The views of a scene show one set of named points, each view turned or mirrored, shifted and resized as a whole, with a little noise and some points left out.
In the rows, 128 means zero.

Scene 1
View 1
K337: 107 180 104 125 150 110 118 116 146 165 116 122 180 115 137 125 136 133
 132 102 134 133
K803: 135 177 133 84 106 161 106 131 144 201 116 131 94 105 133 123 131 113
 160 113 118 117
K274: 109 188 95 124 128 109 120 104 161 174 123 117 183 124 161 131 139 142
 134 106 146 134
K746: 85 203 144 119 169 122 174 140 124 151 113 136 164 131 119 165 151 89
 178 152 133 135
K792: 79 169 132 139 168 104 160 147 110 135 123 118 166 146 101 166 145 100
 162 142 142 132
K269: 120 149 119 103 152 139 68 131 93 184 123 120 114 102 122 107 131 135
 148 132 109 97
K212: 129 202 162 91 146 152 106 148 137 164 102 153 149 52 131 111 125 81 129
 101 96 129
K556: 94 149 57 106 158 107 82 82 126 199 124 108 140 142 121 89 142 188 139
 90 122 111
K475: 109 171 152 151 120 107 135 158 145 127 129 119 188 118 120 157 118 88
 116 100 148 142
K144: 96 143 145 120 164 130 113 159 76 158 125 118 101 131 74 136 129 105 165
 143 114 106
K811: 104 163 137 150 144 107 119 146 122 134 127 119 179 119 121 147 130 107
 133 121 141 130
K950: 118 176 152 115 141 141 113 153 115 160 121 134 136 99 121 133 128 98
 150 130 118 119
K774: 109 194 125 86 146 141 127 129 140 189 111 139 130 107 132 128 141 114
 162 119 113 123
K989: 120 182 111 114 100 121 113 116 176 176 118 118 159 113 148 123 128 128
 123 78 138 139
K631: 114 155 101 131 119 106 104 116 146 168 130 107 158 136 129 129 127 142
 125 91 144 126
K292: 105 179 154 126 154 129 134 156 106 145 119 131 156 110 123 148 137 91
 157 150 126 124
K797: 102 155 105 138 122 93 126 127 166 153 130 111 172 139 106 134 115 130
 115 53 146 145
View 2
K803: 135 132 112 144 121 144 118 132 142 147 80 144 120 113 99 130 146 164
 128 133 104 141
K989: 113 116 127 119 102 143 115 159 124 147 85 138 144 83 140 125 129 137
 124 141 126 114
K792: 159 110 152 71 129 95 134 126 126 142 115 115 121 91 124 142 125 106 155
 97 122 135
K950: 134 126 138 120 125 116 131 120 143 152 97 131 119 123 114 133 136 117
 129 123 108 152
K212: 119 123 136 150 102 113 157 130 153 180 80 137 122 120 110 123 144 116
 107 137 106 162
K274: 133 115 135 94 112 126 113 170 114 142 87 133 142 82 136 127 126 123 122
 143 110 105
K292: 149 117 145 102 129 104 136 122 141 151 102 124 120 118 109 141 127 103
 142 118 107 150
K269: 132 162 136 104 131 124 107 124 130 147 94 136 111 125 109 127 151 150
 92 121 91 144
K556: 126 163 135 68 114 129 97 162 102 138 90 137 128 77 134 121 153 177 75
 117 108 108
K811: 127 118 155 88 121 106 124 129 128 144 107 122 131 110 144 135 123 96
 135 116 120 137
K144: 152 150 143 90 140 106 124 95 138 141 115 124 107 123 110 144 142 143
 131 84 109 162
K631: 118 129 138 87 114 132 102 146 116 134 100 135 139 89 146 130 127 136
 118 127 123 111
K797: 101 120 145 92 102 131 119 143 117 138 108 130 149 75 168 129 123 131
 129 112 144 116
K337: 129 125 144 91 108 116 127 159 119 151 94 129 136 84 133 127 133 122 110
 132 114 119
K774: 145 126 124 120 116 121 134 141 131 160 86 135 124 94 100 130 143 146
 125 125 108 140
View 3
K989: 133 132 125 144 136 132 141 120 114 155 109 149 140 127 117 142 123 124
 109 131 126 151
K631: 138 136 141 134 127 120 131 116 109 153 126 140 140 121 108 139 131 121
 115 142 124 139
K475: 130 131 131 129 130 134 143 109 100 131 119 143 125 140 130 148 112 125
 140 144 125 125
K797: 133 136 130 128 125 122 141 104 110 169 128 146 128 133 121 139 120 120
 106 160 124 134
K556: 142 135 147 135 114 107 113 124 128 157 137 138 160 94 88 115 154 109 93
 134 132 153
K144: 113 143 150 129 93 134 97 110 114 99 140 136 133 114 140 115 140 117 150
 153 151 137
K950: 120 130 128 135 115 141 118 116 108 106 120 138 136 123 139 131 127 124
 142 126 144 136
K337: 139 125 124 127 131 126 140 110 115 136 128 141 148 119 115 131 131 118
 115 131 122 136
K792: 130 133 143 117 120 133 140 91 112 101 147 149 131 128 136 122 131 119
 142 162 115 127
K811: 133 128 133 120 124 127 133 105 102 121 133 136 129 127 130 140 125 121
 137 144 126 118
K269: 129 135 142 140 104 127 94 130 114 114 124 127 149 100 115 122 144 115
 131 116 153 143
K774: 125 133 128 143 122 146 125 116 124 113 119 150 151 117 129 122 133 122
 124 126 135 161
K746: 127 128 130 123 125 152 151 87 123 75 148 161 145 125 147 111 133 123
 146 152 109 141
View 4
K746: 139 152 107 116 139 126 135 127 118 120 152 141 144 134 140 94 141 135
 115 167 147 128
K292: 147 142 106 113 134 117 135 127 120 131 150 146 136 129 149 118 140 140
 118 140 133 126
K803: 156 138 116 152 149 109 146 137 117 123 138 119 120 113 137 144 117 110
 125 127 127 127
K475: 142 146 129 131 126 134 131 141 129 133 136 161 140 129 144 110 152 115
 108 124 119 116
K631: 122 135 144 128 136 141 130 134 144 130 131 134 131 131 129 127 135 104
 107 121 115 118
K337: 118 134 139 129 135 147 123 139 127 118 134 130 128 130 129 120 137 125
 108 132 129 114
K274: 115 132 145 141 141 148 121 141 132 112 135 136 127 128 130 111 129 110
 103 139 121 114
K212: 158 140 112 143 130 124 137 156 88 118 139 131 125 116 137 143 144 152
 125 118 139 116
K950: 149 139 110 125 134 115 138 133 118 130 142 138 131 123 144 132 137 136
 121 128 129 125
K989: 136 144 144 155 137 143 130 151 124 115 128 141 133 123 129 113 135 98
 108 129 118 113
K774: 141 139 117 138 145 122 140 136 115 118 143 120 127 122 130 131 126 124
 118 140 137 125
K144: 140 137 97 85 137 104 142 105 142 147 152 127 136 137 144 139 134 141
 122 137 132 141
K811: 132 142 126 113 124 134 128 132 134 135 140 153 141 137 141 113 151 129
 109 128 123 120
K556: 101 116 152 119 149 142 129 123 151 122 130 94 119 133 111 152 113 112
 109 124 116 125
View 5
K556: 101 120 121 113 139 151 161 159 145 133 93 129 140 123 132 112 121 138
 148 109 96 117
K950: 142 135 135 144 114 125 131 141 123 145 142 125 128 157 126 144 141 129
 143 118 155 131
K811: 127 124 137 125 125 120 126 122 137 145 147 134 139 160 113 137 135 115
 141 127 119 127
K212: 152 141 141 162 124 135 150 123 129 139 136 118 132 153 132 157 129 149
 129 107 167 118
K792: 126 120 139 128 122 118 102 151 130 156 144 158 128 161 102 114 123 104
 144 134 122 141
K274: 124 111 132 120 117 136 131 129 125 128 103 107 142 139 123 127 136 122
 134 125 115 123
K989: 137 106 137 123 123 138 132 120 135 127 98 121 140 126 123 142 128 127
 129 121 130 111
K475: 139 113 140 123 119 119 118 112 138 138 137 130 140 148 113 152 138 115
 137 129 129 119
K292: 135 134 134 138 114 120 126 144 126 151 151 135 128 162 121 139 137 119
 145 122 142 134
K746: 135 130 139 146 111 118 105 149 110 152 138 128 127 167 112 118 132 112
 137 133 144 143
K774: 135 129 133 141 119 137 131 156 124 139 112 129 130 138 130 132 128 131
 137 114 151 127
K803: 144 124 129 137 111 144 142 159 132 137 111 137 125 121 142 154 135 133
 144 107 162 117
K797: 127 105 140 115 139 131 123 111 148 130 113 141 142 133 107 133 115 119
 127 126 110 112
K269: 119 139 122 127 125 142 166 162 143 142 133 136 132 136 141 143 136 140
 158 99 133 122

In a view up to two points have been moved. Name them for each view, in the order of its rows, or write none.
view 1: K475
view 2: none
view 3: K746
view 4: K989, K144
view 5: K950, K792
